Each scene shows the same named points in several views. A view is turned or mirrored, shifted and resized as a whole, has a little noise and may leave points out.

Scene 1
View 1
z_362: -19.2; 12.8; -41.1; 4.3; 17.5; -1.2; 6.3; -11.1; -11.8; -23.5; 15.1; -22.1; 4.4; 9.5; 0.1; 7.2; 4.4; -5.5; 8.1; -4.6; -17.7; -2.3; 13.6; 0.1; 5.0
z_116: -18.3; 17.8; -24.2; 8.9; 26.6; 9.1; -0.1; -3.5; 11.4; -23.0; 5.0; 5.1; -2.7; 9.8; 17.3; -4.7; 14.8; 11.8; -10.9; 9.6; 6.1; -5.7; 17.2; 13.0; 20.2
z_985: -10.1; 11.4; -23.8; 18.2; 27.7; -1.9; -4.4; -20.8; -7.5; -0.6; 4.7; -5.0; -2.5; -1.0; 6.9; 14.2; -1.4; 16.1; 1.4; 0.6; -6.8; 5.2; 0.8; 0.4; 2.9
z_630: -7.9; 19.8; -27.4; -3.1; -6.5; -20.7; 17.3; -4.3; -9.5; -28.5; -1.0; -10.4; 5.2; 4.8; -13.0; 7.2; 0.0; -9.1; -10.2; -8.0; 2.4; -15.3; 6.9; 11.8; -3.2
z_819: -9.2; 19.3; -21.1; 1.9; 23.5; 6.6; 8.8; -8.1; -4.4; -8.6; 0.0; -6.4; -4.7; 13.0; -11.6; 9.5; 8.6; 16.7; -15.0; 0.5; 24.1; -13.5; 0.3; 11.7; 1.8
z_28: 0.3; 23.7; -25.2; 29.3; 15.4; -10.6; -10.6; -20.8; -6.9; -3.1; -5.6; -7.5; -6.3; -3.3; 2.1; 17.1; 9.8; 4.7; -2.7; 6.5; -4.4; -0.1; 5.4; 13.1; -9.3
z_496: -8.9; 15.2; -30.6; 13.0; 5.9; -10.9; 12.3; -15.4; -17.8; -10.9; -7.6; -20.7; -3.2; 5.1; -9.0; 11.0; 7.6; -6.9; -4.4; 3.4; -8.7; -17.8; 4.5; 16.8; -2.8
z_363: -17.2; 15.6; -17.2; 23.1; 26.9; -15.1; -12.0; -11.8; -2.0; -3.3; -11.1; -5.9; 2.2; -0.8; 21.4; 1.8; 10.5; 7.1; -6.4; 2.5; -4.8; 4.0; -13.7; 4.5; 2.0
z_911: -7.1; 27.3; -44.4; 22.4; 0.1; -23.2; -26.6; -12.3; -5.4; -48.4; 22.4; -4.1; 6.9; 0.1; 14.6; 13.4; 19.7; -33.0; 15.7; -11.0; -19.4; 15.7; 18.2; -4.7; -15.1
z_50: -12.3; 31.1; -28.3; 1.8; 26.0; -2.3; 1.5; -0.3; 7.5; -11.6; 10.5; -14.0; 7.1; 6.9; -7.9; 4.4; 0.7; 18.6; -7.5; -5.1; 9.2; 5.5; 5.7; -0.1; -2.9
z_836: 7.7; 19.8; -14.4; 14.3; -3.4; -16.3; 13.2; -17.3; 1.5; -7.5; -3.3; 11.3; -5.8; -11.8; -9.4; 17.6; -14.8; 18.0; -13.4; 7.8; 0.9; -7.1; 22.5; 19.3; 2.7
z_751: -8.1; 16.2; -25.9; 7.0; 4.7; -18.8; -7.4; -9.9; 0.0; -35.8; 16.9; 11.6; 6.8; -2.1; 11.1; 10.1; -0.7; -5.0; -0.5; -12.8; -2.6; 9.6; 11.5; -4.5; 0.7
z_24: -4.9; 7.5; -21.8; 19.3; -2.2; -30.6; -6.3; -21.4; -8.3; -24.6; 7.8; 12.5; 3.4; -12.8; 16.3; 15.9; -10.9; -6.4; 4.2; -8.5; -21.8; 10.2; 10.0; -2.0; 0.9
z_727: -12.7; 10.7; -27.1; 8.9; 33.4; 11.2; 3.8; -16.6; -1.9; -1.9; 15.0; -5.0; -2.9; 3.4; 2.7; 12.6; -4.9; 26.0; 0.9; 3.1; -4.2; 4.2; 13.2; -1.7; 11.9
z_710: 5.0; 27.9; -17.1; 11.4; 3.5; -15.8; 11.8; -11.2; 5.1; -2.0; -3.9; -0.5; -1.4; -8.8; -14.7; 13.0; -13.0; 23.0; -14.9; 5.8; 4.7; -4.3; 16.1; 16.3; -2.5
z_408: -21.1; 17.8; -21.4; 1.4; 28.2; -5.0; 6.7; -1.9; 5.6; -8.7; 3.3; -8.5; 7.8; 4.9; 6.6; -2.4; -3.5; 20.5; -9.8; -2.7; 0.9; 1.5; -1.2; -0.7; 10.6
z_647: -8.6; 23.5; -4.5; -1.7; 5.8; -32.9; 9.6; 0.4; 6.0; -9.0; -13.3; 5.0; 11.3; -5.4; -4.1; 2.0; -15.0; 19.6; -24.3; -11.7; 17.5; -0.2; -16.8; 3.2; -4.4
z_842: -13.6; 25.3; -35.3; -11.9; -5.7; -18.8; 8.4; 5.5; 6.2; -54.2; 21.5; 1.0; 14.0; 7.1; -2.2; 0.2; 0.2; -14.4; -4.3; -15.7; 0.5; -0.4; 22.2; -0.8; 3.0
z_300: -28.1; 8.5; -24.5; 1.5; 39.9; 2.7; -2.7; -7.1; 5.6; -12.2; 17.8; -2.2; 9.2; 4.7; 21.7; -1.8; -5.7; 22.6; 1.1; -6.1; -9.3; 14.8; 1.0; -13.8; 19.3
z_55: -0.8; 28.8; -19.4; 16.3; 32.2; 2.2; -14.5; -13.6; 3.4; -0.1; 7.0; -0.5; -3.7; 3.8; -4.7; 17.8; 6.4; 24.6; -6.9; -2.6; 22.2; 9.6; -2.2; 0.8; -10.9
z_113: -21.9; 6.8; -31.5; 18.7; 33.8; -4.1; -10.4; -18.8; -14.5; -5.7; 7.4; -19.4; 2.9; 4.4; 16.8; 9.2; 6.7; 2.9; 10.4; -5.0; -19.7; 8.4; -8.3; -8.2; 2.0
z_685: -12.1; 22.7; -27.0; 3.6; 16.5; -9.8; -3.8; -3.7; 12.2; -28.8; 20.9; 6.5; 9.3; -0.6; 10.5; 4.4; -5.1; 10.4; -1.3; -8.4; -2.9; 14.3; 17.8; -6.6; 7.1
View 2
z_727: 3.5; 11.8; 23.4; 3.2; -1.2; -6.8; 1.2; -5.8; -8.1; 14.0; -16.3; 24.2; 1.0; -6.4; 2.1; -13.8; -9.2; 1.6; -2.5; 2.4; 0.0; 8.6; -4.8; 6.8; 5.2
z_710: 0.4; -3.0; 16.0; 10.7; -13.6; 2.8; 20.6; 4.0; -8.6; 15.6; -8.9; 19.1; -3.8; 8.3; -15.3; -13.9; -4.6; 2.8; -5.4; -11.0; 6.8; -7.6; 1.2; -4.7; 0.5
z_819: -0.7; 14.6; 25.0; 19.2; -3.2; -5.3; 2.7; -0.4; -10.0; -0.5; -11.5; 16.6; -6.9; -1.9; -7.6; -11.4; -2.6; -8.2; -1.7; -6.8; 0.8; -8.8; 12.1; -2.7; 2.9
z_116: 14.1; 5.1; 18.6; 11.8; 2.6; -8.1; 5.1; -11.0; -7.8; 0.3; -16.1; 15.4; -3.1; -5.4; -14.9; -3.7; -4.8; -15.9; 0.0; -0.4; -6.8; 4.3; 3.3; 24.0; 2.4
z_28: -3.4; 7.5; 8.0; 11.9; 0.9; -9.7; 21.9; 12.3; -2.7; 6.8; -1.7; 15.0; 2.6; -8.8; -9.4; 3.7; -8.3; 9.6; -16.5; 3.1; -0.1; -5.3; -0.9; 6.1; -2.5
z_836: 6.5; -7.1; 10.3; 12.6; -16.2; 2.2; 24.9; 6.3; -14.7; 18.6; -7.2; 18.6; -4.5; 5.3; -18.1; -11.5; -10.1; 6.5; -7.9; -13.9; -2.4; -3.1; -1.1; -1.9; 2.8
z_50: -6.1; 8.1; 23.4; 5.1; 2.9; -3.6; 5.3; -6.0; -2.4; 8.6; -15.2; 17.6; -5.7; 1.5; -5.9; -11.0; 1.3; -6.2; -0.2; 2.6; 16.7; -8.7; 1.7; 6.7; -2.3
z_300: -0.1; 13.1; 20.5; -4.3; 1.9; -7.5; -2.3; -13.9; -10.3; 6.2; -24.4; 24.5; 4.7; 2.4; -0.8; -14.4; -6.1; -7.0; -2.6; 6.8; 1.0; 4.8; -15.6; 28.2; 4.7
z_362: -0.9; 26.5; 11.5; -1.9; 0.0; 5.1; 12.8; -3.2; -7.0; 15.8; -16.2; 14.2; -14.8; -9.2; -3.6; -2.3; -12.2; -3.3; 2.5; 14.8; 7.8; -4.2; -0.7; 18.7; 12.7
z_647: -15.5; 3.0; 18.3; 10.3; -14.8; 3.2; 13.8; 1.6; -13.5; -3.1; -14.4; 22.2; 1.9; 26.0; -19.1; -18.8; 3.0; -6.6; -11.9; -14.2; 7.0; -24.6; -6.6; 6.5; -0.9
z_408: -2.5; 13.2; 23.4; 2.6; -4.3; -1.0; 4.4; -8.2; -4.2; 2.6; -18.6; 23.7; 2.0; 7.2; -8.4; -13.7; -2.1; -9.8; -3.2; 0.8; 5.0; -4.5; -3.9; 14.9; 3.9
z_363: -8.1; 18.1; 12.6; 5.1; -1.6; -9.2; 11.9; 4.1; -2.8; -8.1; -10.3; 21.6; 11.7; 2.8; -9.2; -2.0; -5.7; -1.9; -18.2; 5.3; -5.7; -7.7; -8.9; 21.5; 1.0
z_985: -4.8; 15.3; 16.7; 3.7; -2.4; -8.1; 8.8; 2.8; -8.1; 8.8; -12.9; 22.7; 5.4; -3.9; -0.6; -8.7; -9.7; 6.5; -11.4; 3.7; -1.7; 1.0; -8.7; 9.6; 4.1
z_113: -10.4; 30.7; 12.8; -4.2; 3.1; -6.9; 6.8; 1.1; -4.6; 4.2; -14.3; 22.2; 4.2; -7.9; 3.9; -2.6; -12.4; 3.8; -12.2; 17.0; 0.3; -2.1; -12.2; 22.2; 8.7
z_685: -0.1; -1.1; 11.8; -0.6; 4.0; -4.2; 8.8; -11.0; -16.0; 15.3; -21.2; 15.6; -8.5; 3.3; -9.7; -9.9; -3.2; -4.7; 0.3; 2.8; 10.9; -3.4; -12.4; 25.9; -0.9
z_496: -2.3; 26.2; 9.6; 9.7; -10.1; 6.9; 23.1; 9.0; -4.6; 8.1; -5.7; 14.5; -10.1; -5.2; -12.2; 0.6; -12.4; -0.6; -6.0; 4.9; -0.5; -11.5; 8.3; 3.9; 13.0
z_55: -9.4; 2.9; 22.0; 13.4; 8.2; -18.4; 1.6; 3.8; -10.2; 3.1; -10.1; 18.0; 3.0; -4.9; 0.2; -10.2; 1.0; 4.9; -11.4; -2.1; 7.5; -7.1; -2.1; -0.6; -9.7
z_911: -9.7; 10.3; -11.9; -3.4; 16.2; -5.7; 25.4; 4.1; -19.2; 18.0; -13.1; -0.8; -22.4; -12.9; -11.2; 14.6; -10.7; 6.0; -8.0; 20.3; 15.1; -15.3; -12.9; 40.0; 0.9
z_630: -4.7; 15.9; 7.6; 9.0; -11.1; 12.0; 22.4; 2.9; -15.0; 10.8; -11.8; 10.1; -21.3; 6.4; -20.1; -4.8; -7.8; -7.4; 0.4; -2.4; 7.8; -21.3; 6.0; 8.9; 11.1
View 3
z_911: -21.9; 10.9; -46.0; -1.0; -23.2; 2.2; 7.9; -22.4; 6.0; -38.2; -2.2; 22.3; -17.7; 24.5; 10.5; 45.3; -0.7; 46.2; 1.5; 3.4; 53.9; -1.8; -28.2; -13.7; -42.7
z_300: 5.7; 9.5; 9.1; 5.0; -11.1; 5.3; -22.0; 10.3; -7.5; -22.1; 3.3; -1.8; -3.2; -6.4; -36.9; -24.3; 13.0; 24.6; 11.6; 24.1; 32.4; 34.9; 17.4; -18.1; -7.4
z_685: 8.7; 14.9; -19.1; -3.1; -14.9; -4.9; -9.4; -5.7; -7.4; -11.9; -1.5; -1.7; -11.9; -2.9; -25.5; -14.4; 7.2; 23.3; -1.6; 15.1; 30.7; 4.0; -6.0; -1.4; -29.0
z_630: 7.5; 21.7; -34.1; -22.2; -11.3; 11.8; 8.5; -28.7; 6.1; 13.9; -22.9; 14.2; -4.8; 6.5; 8.7; 5.3; 17.1; 25.8; 4.2; -3.5; -3.2; 13.9; -18.9; 24.5; 5.6
z_363: -18.5; -0.1; -10.5; -2.4; 1.5; -4.8; -2.9; -7.3; 4.2; -42.6; 1.6; 6.0; 16.9; 15.4; -7.5; -13.3; -12.1; 18.8; 14.7; 11.6; -1.3; 28.5; 7.4; -15.9; 14.9
z_836: 8.8; 12.2; -47.5; 4.8; 1.5; 0.3; 6.6; -21.9; 6.2; 12.8; -10.1; -2.7; 22.1; 10.5; -25.8; -17.7; -19.6; 1.7; -10.0; 0.3; -10.4; -3.8; 3.3; 41.8; -4.2
z_55: 30.4; -1.8; -13.5; 15.3; 6.9; -18.4; 6.1; -29.8; -4.3; -36.0; 2.8; 9.6; 17.0; 6.3; -28.0; -27.7; -6.9; 19.6; 28.9; -14.2; -5.3; 10.5; 9.6; -5.6; -16.4
z_727: 20.4; 8.8; -7.9; 16.8; -2.1; 12.3; -11.3; -8.7; -7.2; -6.7; 1.0; 0.7; 16.0; 11.1; -42.4; -21.2; 1.6; 23.0; 17.3; 2.8; 20.2; 29.4; 28.1; 4.2; -10.7
z_751: 0.0; 14.1; -28.3; 0.2; -22.5; -3.5; -0.6; -11.2; 11.0; -18.6; -7.3; 8.5; -9.9; -1.2; -14.8; 9.6; 5.4; 18.7; -2.0; 14.7; 27.9; -2.7; -16.1; 2.3; -21.7
z_362: 2.7; 16.0; -18.5; -2.2; -9.6; 27.4; -5.3; -14.8; -5.8; 0.3; -9.2; 13.8; -3.4; 18.5; -7.6; 12.0; 16.6; 44.8; 13.6; -0.4; 33.8; 37.8; 6.2; 1.2; -10.6
z_496: -2.6; 12.2; -32.1; -8.2; 0.4; 24.2; 7.3; -28.8; 4.5; 2.9; -14.9; 16.2; 16.3; 28.8; 6.1; 10.4; 0.8; 32.4; 13.7; -11.0; -2.4; 31.1; 4.0; 19.8; 13.8
z_50: 25.1; 8.7; -13.2; -7.0; 6.3; -4.5; -0.3; -20.7; -18.7; -10.3; -4.5; 5.9; -2.9; 1.6; -16.5; -30.4; 10.9; 34.9; 18.5; -8.1; 6.4; 23.7; -0.3; -1.1; -16.1
z_710: 17.2; 9.8; -38.7; -1.8; 9.5; -3.0; 8.4; -24.8; -3.2; 10.6; -11.2; 1.3; 15.3; 1.6; -22.0; -27.2; -9.6; 12.3; -2.8; -6.1; -12.7; 8.4; -1.7; 33.0; -3.5
z_408: 9.9; 10.6; -3.5; -10.8; -0.3; 1.4; -10.2; -5.1; -11.0; -9.9; -4.5; 0.6; 1.3; -0.7; -19.5; -32.0; 10.5; 23.6; 13.5; 10.4; 4.8; 31.3; 7.9; -3.0; 4.5
z_24: -24.2; 7.7; -41.3; 13.6; -13.4; 2.9; 7.0; -2.8; 23.1; -18.0; -8.9; 7.4; 6.2; -3.1; -19.2; 21.7; -11.7; 14.2; -17.5; 20.4; 26.5; 6.2; -13.8; 11.1; -9.1
z_842: 12.8; 31.6; -29.1; -31.2; -35.6; 4.8; -5.6; -19.8; -2.6; 11.1; -17.7; 8.6; -35.7; 0.3; 4.0; 7.7; 32.8; 29.4; -1.7; 12.8; 32.6; -7.6; -31.0; 10.9; -27.8
z_28: -4.8; 0.1; -36.3; 9.0; 8.5; 0.3; 9.8; -27.5; 3.1; -27.4; -0.1; 11.6; 25.9; 30.2; -9.4; -0.7; -22.3; 23.0; 13.9; -11.2; 0.7; 15.5; 6.1; 5.8; -4.5
View 4
z_28: 0.7; -9.1; 7.1; -3.2; 1.2; -4.0; 35.3; -10.0; 6.2; -11.2; 50.5; 40.9; -30.9; -8.9; 22.9; -17.7; 13.8; 12.7; -11.7; -2.5; 41.0; 8.0; 36.2; -19.4; 3.4
z_647: 17.2; -16.5; 6.0; 5.0; -8.2; -41.0; 35.0; -20.7; 1.1; -36.0; 18.7; 9.4; -44.6; -29.7; 12.4; -6.1; -3.4; -5.7; -1.0; -31.2; 18.3; -15.0; -6.5; -29.3; -11.5
z_911: -26.5; -20.9; -0.2; 10.2; 36.2; -14.3; 59.9; -34.2; 35.7; 35.6; 28.2; 44.0; -41.2; -12.5; 28.5; -8.5; 11.3; 22.2; 23.0; -12.0; 53.7; 32.2; 42.6; 26.3; 4.3
z_55: 25.7; 5.4; 10.5; -0.6; -6.8; -12.4; 28.5; -5.6; 19.8; -1.9; 50.4; 19.5; -35.9; -9.4; 2.4; -17.7; 21.2; 24.6; -0.9; 8.6; 19.2; -12.4; 20.2; -23.8; -9.1
z_727: 28.1; -3.9; 12.3; -24.2; 0.9; -11.6; 20.1; -5.8; 30.7; -17.4; 43.0; 26.2; -7.7; -15.5; 1.8; -21.9; 4.3; 13.2; 20.9; 10.3; 14.4; 9.8; 27.2; -16.8; 20.2
z_50: 16.4; -7.4; -3.1; -8.3; -4.6; -20.8; 21.0; -15.2; 27.7; -11.0; 27.2; 20.4; -30.0; -12.4; 3.2; -20.7; 24.4; 12.0; 21.5; -13.6; 5.4; -2.6; 25.0; -11.9; -2.5
z_751: 3.1; -15.0; 4.8; -0.4; 22.2; -29.2; 46.5; -27.3; 23.4; 9.5; 26.4; 22.5; -32.2; -22.5; 17.8; -11.5; -13.7; 14.0; 26.3; -10.9; 35.7; 17.5; 17.3; 2.5; 6.1
z_116: 11.9; -10.0; -5.4; -35.1; -14.7; -34.6; 27.6; -1.8; 7.6; 10.3; 48.5; 31.9; -12.0; -14.7; 4.7; -9.4; -7.4; 9.5; 36.8; -10.7; 15.1; 17.5; 34.4; -22.1; 2.6
z_300: 27.9; -10.0; 18.0; -30.8; -1.7; -32.3; 37.4; -7.8; 48.1; -7.9; 32.6; 33.3; -12.7; -31.7; -9.8; 4.1; 4.4; 2.7; 37.7; 1.9; 11.2; 8.0; 18.8; -6.7; 22.8
z_496: -15.5; -33.3; 1.9; -7.1; 1.8; -9.4; 17.5; -16.0; 2.8; -31.3; 35.8; 29.0; -11.4; -4.6; 22.0; -15.9; 11.5; 11.3; -5.6; -20.9; 31.8; 25.4; 37.7; -10.1; 2.9
z_842: -9.8; -26.0; -15.8; 0.0; 22.2; -40.3; 31.1; -38.3; 20.2; 10.5; 4.6; 9.9; -28.6; -15.9; 20.5; -21.7; -10.6; 12.8; 48.5; -36.5; 17.3; 27.1; 23.2; 11.7; -4.8
z_113: 2.4; -24.4; 25.8; -15.7; 4.1; -10.1; 39.5; -8.2; 44.9; -13.9; 43.1; 44.7; -12.3; -21.8; -0.6; 11.1; 23.5; 9.7; 6.1; 3.7; 32.8; 16.6; 32.4; 1.1; 19.7
z_630: -14.5; -35.5; -7.2; 3.2; 9.4; -25.2; 19.8; -29.1; 1.8; -23.8; 17.1; 11.1; -21.1; -9.6; 23.5; -20.0; -1.8; 9.8; 10.4; -35.6; 24.9; 22.7; 24.0; -4.5; -6.8
z_24: 0.2; -16.1; 15.3; 1.2; 30.9; -20.4; 55.4; -27.7; 20.1; -9.1; 27.0; 37.2; -31.6; -27.6; 29.0; -12.7; -22.4; 3.2; 8.1; -5.8; 55.0; 21.4; 15.7; -0.5; 22.3
z_685: 15.1; -7.1; -0.1; -12.9; 11.4; -30.0; 39.1; -21.2; 31.2; 7.1; 25.6; 27.9; -29.5; -22.2; 10.1; -15.8; -3.1; 8.7; 37.1; -9.2; 19.5; 11.8; 21.9; -2.4; 10.1
z_408: 19.1; -15.4; 5.8; -20.9; -10.3; -31.2; 27.1; -9.8; 24.4; -20.7; 30.1; 25.9; -19.8; -23.3; -0.8; -5.2; 8.6; -0.2; 22.8; -15.5; 9.4; 2.6; 20.1; -16.5; 6.8
z_985: 16.6; -9.8; 18.3; -13.4; 2.3; -10.7; 32.8; -7.1; 25.4; -19.6; 44.6; 33.6; -16.8; -18.2; 7.8; -9.6; 7.5; 10.4; 2.5; 6.5; 29.7; 8.5; 25.8; -15.1; 16.3
z_819: 12.9; -16.5; 1.2; -11.0; -14.9; -21.5; 7.4; -6.3; 2.7; -17.5; 44.9; 5.3; -12.4; -4.9; 2.1; -15.5; 9.5; 22.0; 7.6; -10.8; 7.8; 4.8; 25.0; -24.5; -13.5

Which points are out of place in each view (at most two, in the order of its rows)? Write none if all are in place.
view 1 => z_710
view 2 => z_28, z_300
view 3 => z_842
view 4 => z_685
